Points, in no order, along strands that fork and pass close to each other.
Points whose rows are less than 83.6 apart are linked; no others are. Some points are linked to none.
dudo: [-19  25 -15   0 -21  43 -42  -8 -13  -7   2 -36 -27  -7  20 -21 -16  32
 -11 -27  -3  13  -9 -63  -1 -36  11  19  -7  10 -15   5   0  10  39]
Boluf: [-20  22  17 -11 -15 -16  -1  15 -20  -1 -15  30 -16   2 -15  -5  -3  -5
 -10  13 -22 -11  -2   1  12   6 -10   6 -26 -25  14  13  -2  11   5]
zurun: [ 36  28  -1   0 -40   2 -10  16 -14  21 -14  -6  21  -7  39  29   4   4
   5   9  -8  -9 -15 -27  -6  -2   2  21   4 -23   2  -2 -28  12  21]
Dud: [ 13  15  10 -21 -36 -18 -13   6 -21   4  -8  11   4 -25   5  30   6  10
  11  34 -12 -36 -12   6  12  -4  -1  19  -9   4   5   1 -19  36  14]
bonal: [ 33 -41 -11  -8 -16   3  11 -16 -31  20   0 -11  32 -10   1  56  35   5
  -3   7  14 -20   1  49 -15   4  31  -4  15   9   0  -9   8  21 -12]
tomub: [-38 -15  -7  20  39 -10   7  -5 -13   1  -3  12  -8   4 -38 -21  23  23
  -3  17 -18   2  11   4 -12  27 -27 -32  11  13  15 -12  19  11 -34]
Lini: [-17  25  11  13 -30  11   7 -31  -3   2  19 -25  10  28   4  26  -9  -6
   0  36 -13  -6  12  27 -16   5  33  65 -14   5   1  11 -21 -35 -20]
kis: [ -1  33  10 -40 -27  -7   8 -15 -10  41   9  12  29  10 -16  29 -31 -25
 -37  12  -1 -15 -21  64  21 -23  23   9 -32 -10  13  -2 -26   4 -18]
Nikev: [  9  21  20  -2 -21 -18   5  16 -22  32 -15  35  12   7   9  19 -12 -25
 -13  13 -23 -16  -5   4   4  14 -22  11 -10 -32  16  16 -24  13  -8]
zoz: [ 33  -9  -6  -4 -16  -5  16   8  13  12 -22  32  16  28  -2  27   3 -37
  18   3  -6  -4  14   1  18  -2  -6  24 -33   5   4  29  -8 -10  21]
kife: [ -3   1   4  27  20  18   9  17  15  -9  19 -23  -4   7  22 -45 -21   2
   8 -28   3  33   6 -40  -8   5  -2 -12  11   1  -4  -2   9 -27   0]
tur: [ -5  13  -1  18 -18  16  24 -37   7   8  25 -29  39  16 -14  20 -20 -10
   6  36   3   4   2  43 -13  -1  35  38  -9  26   6 -11 -13 -31 -22]
Lota: [-37 -36  -4  28   6  16 -10  -1  -8 -24 -18 -10 -23  36 -23   5  47   9
  15   3   2   0  36 -20 -14  15  -4  20   9  10   2  29  34 -15   5]
zusir: [ 20   5  10   1 -21  17  13   8  10  -4  24 -30   7  17  13  13  -2 -15
  -3 -12   9   4   5   8   5 -11  19  27  -5 -10  -6  19  -3 -31  19]
bedif: [ 18   1  -8  38   2  -4  42 -17  21   4  17 -16  32   4   4 -10 -21  -6
  23  19   3  28  -5  15   0  23   7  19   3  29   6 -21  -8 -38 -10]
neki: [-33  -4 -10   3 -21  -7  -6 -19  -2  -7 -38  13  -7  21 -40  17  37 -10
  39  48  -5 -34  26   6  11   2  10  63 -40  55  -6  31   1  11  -3]
fabol: [  0 -30  -7 -11   6  -8   3   0 -25  14   4   9  16   0 -16   9  26  -2
 -24   1 -11  -9  11  22 -26  10  -7 -19  10 -11  10  13  19   9 -24]
zugi: [-31   0 -17  26 -10 -12  -3 -22  -5 -13 -36  25 -18  39 -40  17  32  -1
  15  37  -9 -25  35 -16  10  11   2  55 -25  27   3  29  26   0   9]
Ruz: [-11   1  15  22  -7  20  14  -2   5 -10  30 -53  11  23  13  -8 -10 -15
 -11 -15   8  15  15   0 -23  -5  20  20   7 -11  -4  19   9 -49  13]
Kug: [ -1 -16   3  -9  26 -32   8  13  17  -5 -43  66 -17  -8 -38   6  18 -13
  19  24 -12 -19  15  26  36  24 -31 -32  -8  15  10 -10  16  21 -18]
miv: [ 34 -27 -26  23   4  10  29  -8  -1   5   2 -25  51  -4  15  21  18 -11
  21  -8  11   9   7  11 -19  18  17   2  22  13  -8   2  -6 -26  -7]
Fot: [-39 -16  18  11  40  11   2   3 -12 -24  31 -35 -25   5 -12 -48  10  18
 -12 -12  10   8  20  -8 -30  16   2 -27  13 -12  -1  16  36 -18 -13]
binur: [-40 -24  13  -8  26 -24  12   8  16 -14 -17  53 -34  20 -36  -4  23 -15
 -20   3  10 -14   8  22  25   7 -11 -24  -5 -17  25  15  25 -17  -2]
ris: [  7  10 -24  37   8  28 -11 -11   5 -11   8 -64   1  -4  26 -28 -19   8
  17 -34   8  44  -4 -47 -15 -12  23  22  11  12 -17  -3   3 -19  12]
Tato: [  6  47   1 -29 -49  17 -34 -13   1 -14  20 -50  11 -15   4  14 -24  17
 -22 -11  24  -2 -11  19  -2 -42  26  33  -2  -3 -28  -3 -31  -1  26]
Pip: [ 29  31   9 -40 -44  14 -22   7   9  -6   7 -22   7 -19   8  35 -10  -2
  -8  -8  25 -15 -20  22  18 -42  20  28  -4 -15 -12   3 -35   3  28]
rud: [ 12  40  -6 -20 -37 -10 -18 -13 -11  10 -15   9  11 -27   9  20 -23  13
   9  23  -7 -18 -35   2  23 -10   6  26 -11  15   1 -30 -39  40  15]
Rebiz: [ 62 -12 -30  20  10  10  12  -2  15  17  -6 -15  33 -10  32  11  10  -2
  19 -33  22  21 -15   5  -8   5   3 -11  21   2 -14 -19 -13 -14  -9]
rul: [ 25 -27   9 -16  18   1  18  34  20  12  -1  42   0   3   1   5   0 -31
 -12 -22  14  -2  12  13  25  -2  -5 -42   6 -14   6   2  14  -6   3]
liv: [-22 -23  18 -12   6  19 -14   9 -10 -10  -1  18 -27  24 -20  15  36   0
 -28 -27   2 -12  39   1  -5 -15   8  -5  -8 -18  10  31  30  -6  17]
tun: [  1  -4  -1  14   2   8 -18  -2  -1 -29  22 -46  -6 -28  19  -5  -3  27
  17   6   2  -1   0 -21 -14  11   9   2  10  21 -11 -10   1   5  14]
gefa: [-15 -23  28 -16  41  -5  22  15  33 -28  30   1 -29   3 -11 -37  -7   0
 -18  -5  22  -1   8  14  -5  15 -14 -44   4 -12   9   4  20 -21 -12]
sepu: [-13  19  -9  22  13   5 -27  -4  -8  35 -17  -4   3   2  23 -27  -6  14
   0 -41 -14  29 -13 -47 -34 -12 -14  -7   7 -21 -14 -18 -10   4 -14]
kazi: [ 21  -4  18   8 -12 -37  41  14  25 -17   7  12  -5  33  17  10 -15 -37
   3  29   2  -6   1  17  12  36  -5  18   3 -26  14  12  -6 -31  13]
Tobe: [  2 -13 -13  15  13 -15   2   0 -22  24   1 -18  31 -24  22  -5   6  11
   2 -10  -4   8 -12  -5 -39  19 -12 -36  25 -16   3 -20  -1  22 -32]
menes: [ 31   3 -23   7  16  23 -25   3  32  22 -15  -3  -8 -11  30 -32 -14  10
  26 -43  10  32 -20 -53   9 -15  -2  -7  13  17 -24 -26 -13  -1   5]
zupit: [ 12 -32 -12  18  12  15  22 -14  -6   8  -1   9  17  50 -13  14  26 -29
 -30 -23  -6   8  37   4 -16  11   9   7   0 -29   5  36  32 -35 -17]
vana: [ 26   5 -12  16  10  32 -11  16  12   0  -3 -28  -1   7  43 -22  -7   4
  16 -36   3  30   5 -54  -4  -9   2   2  23   2 -17  -7  10 -26  10]
lizot: [ 18   9 -12  -1 -32   8   5 -17  11 -23   4  -2   1  -2   6   2 -17  -3
  26  28  -2   1 -11 -13  24   0  15  44 -14  41  -4 -11 -17  -8  27]
vobir: [-11 -11 -18  27   4  -3  10 -33 -29   9   5 -20  32 -13 -18   6  16  11
   2  11 -16   4   4  24 -26  13   7  -7  12  29  -5 -20   7   3 -36]
reki: [ 18  45 -12 -12   1 -18 -18   4  22  30  -5 -15 -11 -22  34 -16 -47   3
  -4  -3  -1  14 -59 -28   8 -12 -13  -7   7 -14 -20 -36 -46  17  -5]
sop: [  1  14  23 -32 -15 -21  32  -9   9  12  23  14   1   6 -15  16 -29 -25
 -38  15   2 -13 -30  66  18 -14   9   0 -20 -12  13  -9 -12  -7 -15]
Kagek: [-11   7  19 -25  -6  12  -8  25  12 -16  -3  22 -46  24  10 -30 -12 -13
  -8 -11  -2   0  24 -39  28 -10   2  11 -17  -6  13  27  15  -8  39]
mog: [  0 -18 -28   4  19 -29  -2 -21 -18  12   3 -27  23 -54  10   0   3  21
  19   1   3   7 -12   3 -32  20  -2 -34  30   1  -5 -47  -8  38 -36]
lita: [ -2  -4 -13  -2   9 -37   6   6  -2  -5 -34  30 -17 -21 -16  -3  21   0
  28  38 -16 -15   0   6  25  28 -40 -22  -6  27   9 -23   4  36 -16]
sena: [ 14   6   7 -14  -3  26 -15  29  18 -19  11   5 -38  17  32 -40 -18  -3
   2  -9   9   7  18 -65  26   1  -6   2  -1  11   7  10  20  -4  51]
faben: [-11  -5 -23  10  31 -30  -3   3  -1  -8 -19  26 -10 -11 -21 -26   6  17
  28  25 -17   6  13 -19  -4  34 -33 -33  11  21  13 -31  19  31 -36]
vinif: [-10  17  15 -26 -33 -39  30 -13  15   3   6  30  -8  16 -17  27 -12 -37
 -12  42   3 -34  -8  76  13   2   7  19 -31  -9  16   9  -4  -7 -17]
Misa: [ 13  22 -16 -12  -1  20 -43  12 -20  14 -29  16   0 -16  16 -10   4  22
   9 -36  -8   1 -16 -34  14 -34   1 -10  -4   7 -13 -10  -9  28  23]
fuzun: [ 14  11  23 -13 -32   4   6  23   9  -6  19  -9  -3  15  35  14 -12 -26
 -17 -20  10  -4  -6   8   4 -19  16   7  -9 -43   2  16  -2 -20  39]
vig: [-37  -4   5  22   3 -10   2   0 -11 -27  -5 -22 -28  31 -16  -3  25   8
  -7  12  -2  -3  20 -32 -18  27  -5  22   9 -25  13  23  24 -24   0]
buk: [  9   2  -3  -7  -6  10   0   9  17 -18  10  -1 -25 -12  33 -43  -4  11
  14  14   3  -2  10 -65  22  10 -19   8   9  28  12  -2  13   4  35]
sidaf: [ 23  11  10 -39 -50   8 -31   4 -15   2  -3 -15   8 -29  18  48  16   4
  11  -9  18 -35  -5   3   6 -23  20  22  -2 -15  -2  16 -20  16  46]
reteg: [ 38  23   7  -2 -16 -18   2  14   6  20   0   3  21 -10  37   8 -17   0
   1   4  -4   6 -29  -3  -1   9  -8 -14   0 -23   2 -16 -21  20   2]
Pudet: [-22 -26  16   7  44 -10  20  27  36 -35  11  -4 -44  12 -17 -22  16  10
   2  13  18   2  15   6   0  32 -16 -39  31  -6   4  -2  35 -23 -12]
tugu: [ 19 -18   5 -10  -7 -20   4  22   2  -9  -4  16  -9  -7  13  20  26  -5
  17   9   1 -13   6   0  -3  16  -6 -11   6 -17   8  16   5   7   9]
big: [-29  28  22 -29  19   0 -25   0 -10   1  20  -5 -22 -32   2 -22 -31  19
 -35 -17  10   0 -22  18  -8 -41  -7 -38 -10 -24  -6 -14 -13  22  10]
detev: [ -7  24   6  -1 -34   5 -16   9 -35  10  21 -30  18 -16  30  18   6  15
  -9  18 -13 -15 -11  -3 -42   3  11  18  20 -29  -4   8 -11   4   7]
vit: [ -7  15 -24  16  12  21 -43 -12  -9  22 -27  -5  -3  -3   4 -29  -8  21
   2 -48 -15  24 -26 -49   0 -40  -2  -2 -12  11 -18 -12 -10   9   4]
dedi: [ 29  -4  13 -22  15   7  13  31  32   2   7  17 -11  -7  20  -8 -15 -19
  -6 -29  24   2 -14   9  19 -18  -4 -26  -5  -4   2  -6  -8  -4  14]
Leno: [  5   3 -22  13  -9  20  26 -28  10   3   4 -18  38  20  -9   6 -15  -6
  37  14   2  23   3  33   5   4  26  37 -14  48   2 -13 -12 -25 -14]
vonud: [ 57 -32 -28  15  32  13  30  -3  12  20  -1   8  32  -8   5   7  -1 -11
  -3 -33  19  21 -23  29   2  -5   1 -32  23  17 -10 -23   6  -2 -21]
badi: [-29  16  -3   1  23 -39   3 -11  -8  -2  11  -3  -6 -37  -1 -28 -23  11
  17  16 -14  15 -24  -5 -11  19 -22 -24  -2  -2   2 -41 -11  33 -33]
budum: [-24   0  11 -20  12  -7 -25  23 -26  -1 -14  37 -14  -1 -12  -6  24  19
 -11  -3  -9  -8  28 -47  -1  13 -24 -33  18 -35   3   5  23  20   5]
Debek: [  3  -5  -2   0   5 -24  20  -1  -8  -3 -11  17   5 -17  -9   5  -6  -2
  13  32 -14   0  -9  18   5  25 -19  -8  -9  11   9 -11  -8   6 -24]
Nudu: [-29  24  30 -28   8   1   2  10 -11   3  19  -5 -17  -1  -2 -19 -16   3
 -39 -18  -4   1 -11  14  -5 -30  -4 -16 -22 -23   8   3  -8   4  -1]
Gop: [-26 -31 -14  21  18 -13   8 -12 -21  -5  -3  -4   6  -7 -42  -8  21  19
  13  30  -9  -4   0  41 -11  20 -13  -8   4  42   2  -8  15   9 -34]
nifef: [  0   5   2  -9   4  24 -33  17  10   2 -23  27 -10 -33 -10  -8  -2  17
   9 -38  -3 -10  -8 -14  32 -39   8 -10 -11  27 -11   0  -2  19  33]
Dizet: [ 10  10  29 -28 -38  -8 -11  29  -2 -13  18 -11 -13 -11  23  18  -8  -3
 -24  -3  10 -22 -12   7   0  -6   7  -1   2 -35   1   4  -5   7  31]
Runiz: [ -2 -58  -1  13  24   2 -11  12  10 -39 -16  -6 -16  -8  -3   4  46  14
  33   2  13 -12  26 -13   1  32 -15 -19  33  31  -8   9  24  11   3]
bubas: [ -7 -24 -10  28   7 -17  28 -15  12  -7 -16  37  11  60 -14  21  29 -43
  -3   2   0   4  29  -6  -4  21  -3  18  -8 -25   4  32  34 -34   0]
kera: [-15 -30  -1  12   7  23 -24   5 -18 -17   5  -6 -14  23  -9   3  39  -2
   0 -24  -6   5  40 -12 -20  -7  -2  -7  10  -4  -2  30  29 -12   6]
Mibik: [-20  15   0   8   0  -9 -13   4 -35  30   7 -18  23 -25  16   2   5  12
 -10   1 -18  10  -6 -17 -48   1 -14 -17  15 -35  -6  -8 -14  23 -29]
korod: [ 40   9 -28  20  27  12 -11 -18  40  33 -31  -1   6   6  18 -26 -18  -6
  19 -45  -5  40 -27 -17  14 -27  -6  -8  -3  22 -21 -18 -15 -17  -8]
dob: [-43  21 -11  21 -11  32 -14 -56 -11   0 -10 -11  24  21 -36   4 -12  19
  22  17 -14  18   6   2  -9 -13  28  47 -32  69  -9   2 -13  -4 -32]
lep: [ 35  -2 -26  12  19  16  -2  -4  33   8 -20  12  10  -5  -4  -8 -23 -12
  32 -32   8  21 -15  -5  38 -22  -5 -24 -13  44  -9 -20  -8  -9   1]
Tinot: [ 17 -32   3 -14  13 -24   9  14  11  -4 -18  46   0  18   6  32  34 -24
   0   1   3  -8  24 -20  -4  31 -24 -25  19 -43   6  18  12   0   7]
moru: [-36  29   0  15 -22  28  -4 -37 -13  10  26 -41  34  19   8  22 -11   8
  -8  17  -9  12  12  16 -37  -7  39  51  -1   0  -6  23 -10 -25 -19]
sefo: [-12  21  -6  18  13   3 -19  -8 -14  39   1 -27  28  -9  26  -9 -21   8
 -29 -19 -13  22 -28 -16 -34  -7  -5  -2  12 -39 -10  -8 -18   0 -24]
Zomin: [ 11  46 -28 -10   6 -19 -13 -21  23  24 -20 -15 -15 -31   3 -36 -61  -1
   7 -11 -11  16 -54 -18  21 -20  -3  -4  -1  10 -21 -52 -50  29  -4]
tuva: [ 13 -42   1 -21   6   7  -1  -2  -4 -13  17  -8   7 -28  -4  24  20  12
 -10 -13  25 -18 -10  43   4 -11  20 -19  13  11  -1  -1   8  18   8]
supe: [ 27 -11  -2 -28 -45 -16 -16  13 -21   4 -19   2  12 -41  15  50  36  12
  14  14  11 -45  -9  10  -4  -2  14  15   6 -20   0   9 -21  33  33]
lokof: [-38  12  38 -26   8 -19  -8   7 -13 -18  10  22 -30  -2 -31 -24  -9   7
 -28   9 -12 -11  -6  15  -3  -5 -14 -19 -19 -23  15   7   3   7  -6]
zepo: [  2 -10  -9  10  -3 -40  33  -4  21  -7 -18  48  10  40  -6  38  22 -48
 -10  16   5 -20  29  15  12  21 -13  28  -9 -34   1  32  14 -20   7]
Lobak: [ 13 -11   8  -8  25   7  17   7   6  12  27   2   7   8   1 -12  -4 -11
 -47 -23   4   8  -9  22 -13 -16  -1 -33   8 -30  -1   5  10 -17 -17]
Ker: [ -1   5  -6  -3   2  -5  -5   0  11 -35  12  -4 -30 -25  11 -40 -21  26
  18  28   4 -12 -16 -38  28   5 -14  14  -3  45  15 -27  -2  18  17]
Zag: [ -3  28  -7   7 -37   7 -32  -2 -39  11   6 -13  13 -19  31  15  -5  21
   3   7 -14 -11 -10 -31 -17  -4  11  23   8  -1  -6 -15 -27  30  20]
bov: [-30   8  -3  13  27 -34 -11   1 -25  -6  -6   7 -11 -23  -9 -32   7  28
   9  37 -13   4   8 -44 -21  41 -34 -19  27 -10   6 -26  16  30 -36]
san: [  5 -19  14 -19  18  -4 -12  28  -8  14 -36  55  -9   5  -4  18  43 -10
   3 -17   4  -2  30 -40   6  21 -29 -31  31 -51   3   9  19  21   3]
zile: [-43  25  -2   3 -17  11 -14 -42  -5  -2 -15   3   7   6 -42  -1  -2  25
  39  30 -23   6  13  12  13  -9   9  31 -42  79  -1  -4 -14  21 -15]
fata: [ -1  55   3 -27 -35   9 -12 -12 -16  60  -9  11  25  -6   3  42 -21 -12
 -32  17 -17  -6 -26  44   6 -28   9  24 -17 -24  -8   5 -42   2  -2]
mun: [-13  13  -2  15   6  -4 -18  -2 -15 -11  28 -40   3 -35   8 -22 -22  18
   3   3  -2  15 -22 -12 -12  -7   2 -10   6  -3  -2 -19  -4  21  -4]
Marem: [-32 -28 -13  26   9   2 -10 -18  -5 -17 -34  29 -21  39 -47   6  39  -7
  23   6 -13  -6  42 -17  16   7  -2  28 -15  19  -2  46  24 -12   9]
Ralag: [-33  24  12  19  -7   8   7  -2 -11 -15  26 -32 -37  43   4 -19  -3   1
 -14  17 -14  -2  18 -18 -11  19  11  33   2 -19  14  32  18 -28  13]
Tenev: [ 25 -40 -11  10   2   2  40  -9  28 -17  -6   1  14   5 -22  13   6  -9
  23  10  10  -3   7  38   6  12   7  -4   0  47  -1  -3  17 -19 -10]
Nek: [ 13  -7   0   2  -6 -56  40  14  26 -11  -5  33  -7  25   4  32  14 -43
 -12  41   8 -22  10  28  13  34  -9  11  -7 -41  14  11  -1 -17   1]
bavem: [-28  -2   0  -4   7 -23 -23  12 -26 -10 -12  20 -11 -14  -8  -4  29  25
  -3  28 -11 -11   2 -38 -15  41 -34 -27  26 -33   7  -7  14  31 -12]
Koge: [ 30 -27   7 -29 -10   1   7   1 -16  23  12  -5  17 -23  -1  46  23   4
 -24  -8  23 -28 -26  46  -8  -5  21 -26  13 -13   4 -13   3  26  -8]
Bine: [  0   2   9 -20 -19 -57  24  11  11   2 -24  47  -6   9 -15  37   5 -40
 -11  38  -6 -38  10  55  21  17 -10   0 -23 -20   8  15  -6   3  -1]
duv: [-25  36  10 -13 -11  33 -25  20 -15   1 -20  16 -19  14   1 -26 -14  -2
 -20 -27 -13   1  15 -39  17 -24  -8  10 -25 -14   7  26   5   3  23]
deri: [ 42 -28  -1  -6   3   1  23  10  16  21 -13  35  15  27   0  24  17 -35
 -10 -28   4  -4  21   9   8  -3  -1  -4  -1 -15   6  26  -1 -15   9]
beka: [ 36 -24  -7  18  16 -14  48   2   4  34  23 -15  48   4  21  -7  -8 -19
 -30   6  14  23  -8  20 -23  24   4 -23  26 -28   8 -20  -3 -23 -36]
varer: [ 10 -28   1  -9 -15  19  -9  12   6 -27   3   0 -11  -6   4   8  18   5
  31  -1  -3 -11  17 -15   3  -2  -3   5   6  14   6  19   8 -10  21]
rokog: [ 11   5  -3  12  -6   0  11   6   4  -4  -4  12   3 -12   2 -14 -17  -7
  26   5 -18   7 -14 -12  13   6  -8  -2  -8  19   8 -14 -12  11   1]
tum: [  0 -26  17 -15   4   7 -38   7  -5 -25   7  -8 -12 -49  -7  18  18  31
  14  -9  18 -23  -9  23  14  -4   0 -27  14  27  -3  -4  -1  30  14]
nez: [ 21  -4  10 -38  -8  -6 -15  18   6 -28  16 -11  -8 -55   2  18   3  25
   9   3  23 -31 -25  32  27  -6  13 -21   1   2  -9 -16 -17  31  34]
Rak: [-22  23  26  13 -20  27   7  -2 -19  -9  35 -40 -14  30  26  -5 -21  -5
 -18  -7  -6  11  19 -18 -19  -1  19  31   3 -33   5  27  13 -35  20]
bef: [ -3  11  19 -12  -1  27 -14   6  16  -5   4   8 -17   0 -17 -10 -17   4
  -3 -34   5   5  -4  -6  29 -40   3   6 -27  20 -11   5   0 -11  34]
sisuz: [ 13 -47  -7   8  15  15  11   3 -27  20  -1  21  12  34 -29  18  36  -9
 -43 -16  -2  -2  20   9 -17  -3  13  -5  11 -20   1  22  27  -2 -16]
todin: [-26  14 -11   2 -29   1   4 -31 -10   9 -18  15   2  20 -23  15  -7   0
  28  37 -24 -12  19   6  11  -3   9  48 -40  47   3  17 -13  10 -10]
viz: [ 17   6   7   7 -12 -12  33   3  20  -6  -3  27  -9  40  -2  -6 -11 -32
   2  13 -10   3  11   2  22  13 -11  28 -14 -13   6  30  -7 -27  11]
Gira: [ 40 -33 -25  16  -7  19  11 -26 -20  21  -3 -18  59  -6 -11  34  23   6
  19 -10  12   1   3  28 -19   5  20  13  20  29  -8 -17   6   4 -13]
mikiv: [-30 -32  22 -21   9  -9   3  17  13 -30   3  35 -42  23 -20   8  25 -17
 -31  -8  15 -21  30  24  11 -11   8 -15   2 -24   3  33  28 -17  20]
buno: [ -7  23 -18  23  -7  35 -17 -14   6 -10  13 -37 -18   9  23 -38 -26  19
  11 -19   0  19   0 -61   5 -19   7  33  -3  27  -8  -1  -2 -11  28]
Ripo: [-30  31  16   4 -35  16 -17 -16 -23   9  31 -46  12  -9   8  27  -4   8
 -31   8   2  -1  -4  18 -37  -7  37  32   3 -23  -9   9 -11  -7  -9]
Soku: [ 12 -27  25 -23  23 -14  25  23  13 -14  37  -5 -14   6  10 -16  -3  -9
 -42   0  21  -4   3  23  -7  14  -2 -37   8 -38  12  12  20 -28  -6]
lape: [-46   1   9  21  52  19   9  -9  -4  -3  30 -21 -11  21  -6 -62 -20  20
 -23 -23  -9  32   3 -13 -34  -7   2 -25   5 -14  -3   5  26 -22 -27]
sunu: [ 46  -9   2  11   2   3  19   7  29 -10   5   4   9 -10   7  -6 -16  -7
  30  -6   7  18  -8  -3  21  -2  -2   3  -1  36   2  -6  -7  -8  12]
kevon: [ 13  -1  -8  10  -2  -3   7   6  19 -45  21 -23 -10 -13  14 -26 -15  12
  33  37  13  -3 -13 -20   6  23  -2  12   0  21   2 -11   4  -5  10]
Retub: [ 49 -42 -13   8  19  24  32   5   9  26  -4  14  15  20  -5  12  19 -26
 -11 -29  14   8  11  18   0  -4   1 -11  20  -7  -5  -2  11 -11 -14]
gazo: [-18 -42   3  -9  32  -7  -9  12  -4 -16 -43  67 -19   2 -59   9  37  -7
   2   5  -3 -24  27  31  32  11 -22 -30   1  18   8   8  21  23  -2]
lobi: [  8  46   3 -14 -30  -6 -11 -14 -17  42 -15   6  27 -23   8  27 -19  11
 -14   6  -8   3 -23  18  12 -30  -1  18 -11  -6 -11 -19 -43  18  -1]
vuz: [  7  49  15 -10 -13 -23  -4  17  -3  33  10   5   5 -13  41 -17 -36   0
 -16  15 -11  11 -38 -17   0   2 -21 -12   3 -33  -7 -23 -43  29  -2]
kuno: [ 17 -18 -16  29  13 -11  40  -9  15   7 -11   1  24  22 -16  -2  -7 -27
  25  17 -13   9  13  33   6  26 -12   9  -2  22   9  -8   3 -29 -22]
Rali: [-28   3   1  29  50  27  -1 -13   7   1  21 -21 -16   8   0 -55 -31  10
  -2 -50   1  40   0 -26 -13 -14   2 -14  -7   3  -3   1  11 -16  -4]
vis: [-30 -35   3  17  32   3   3  13   3 -35   2 -20 -24  15 -15 -22  27  16
   7   8  16   6  39  -3 -21  24  -7 -28  28   3   0  12  36 -21 -17]
zivuf: [-32  27  10 -14 -12  29 -46  10 -21  -7  -6  -3 -24  -4  12 -23   0  24
 -15 -42  -5   6  -5 -40  -2 -43  -1  -8 -15  -7  -8  15  11  11  21]
bifa: [ 16   3  24 -20  19  31  -5  18  33 -12  10   5 -19  12   8 -15 -34  -9
 -12 -49  23   8  -8   0  34 -38   4 -18  -9  13  -6   3  -3 -24  29]
Gifig: [-24  20  11 -20   9 -10 -22  -8 -10 -20  31 -31 -17 -50   6 -14 -28  30
 -13   2   7   1 -32   1 -22 -19  -4 -20   0 -16 -10 -21 -25  25   8]
dif: [  5 -36   7   7   1  -4  -6  31  23 -45  -1 -12 -36  -1  10   1  25  12
  24  12  15 -20  29 -35   6  22  -4  -8  20  16   1   4  23  -8  13]
bemer: [-10  10 -21  13  -9  33  -6 -48   5  -7  -1 -20  38  33 -30   7  -4   2
  20   2   9  18  12  33   6 -19  31  39 -23  59 -12   1 -13 -15 -17]
nopo: [ -7  -3 -15   7  15 -41   5 -10  -6   2  -3  -5  14 -49   2 -14  -9  21
  28  36 -10   3 -21  13 -18  33 -26 -39  16  18   5 -57  -6  38 -42]
kabuv: [ 19 -16  -2  -2  25  -3  23   3 -13  28   1  12  20   1 -17  -8   5  -7
 -37  -9  -7   6  -4  20 -21  -3  -4 -37  11 -20  11 -16  17  11 -44]
gadib: [-12  49 -21 -16  13 -12  -9 -33  16  28 -18  -7   3 -30 -22 -17 -43   3
  -7 -19 -14  19 -50  12  23 -33  -4  -2 -20  21 -13 -40 -31  18 -14]

A fork is a point with three links, a tip a point with one. Leave the first point through the second and follow the links. Name the first fork or tip that comes.
Nikev; Boluf: vana
reki; vuz: Leno
sena; buk: Nikev
sop; kis: Tato
Retub; vonud: nez
Leno; tur: gadib
badi; nopo: deri

Follow the links from the first point to the second, and from the first to the third. Name the last point that the two ways share.
duv; dif; Dud: vana
Retub; supe; faben: Nek
Rali; miv; vinif: Nek
menes; Koge; vit: deri
liv; Tenev; Zomin: Leno
nifef; vis; tum: deri
Tenev; vuz; zusir: Leno
Nudu; vis; lep: vana

A fork is a point with three links. Follow the links from the first point to the second and name the forks in between, in order.
bedif; kera: Leno Lota
Pudet; rul: Nek deri
zile; Dizet: Lota
mikiv; kuno: Lota Leno
vit; gefa: deri Nek
Tobe; Gira: deri
san; sisuz: faben lita vana
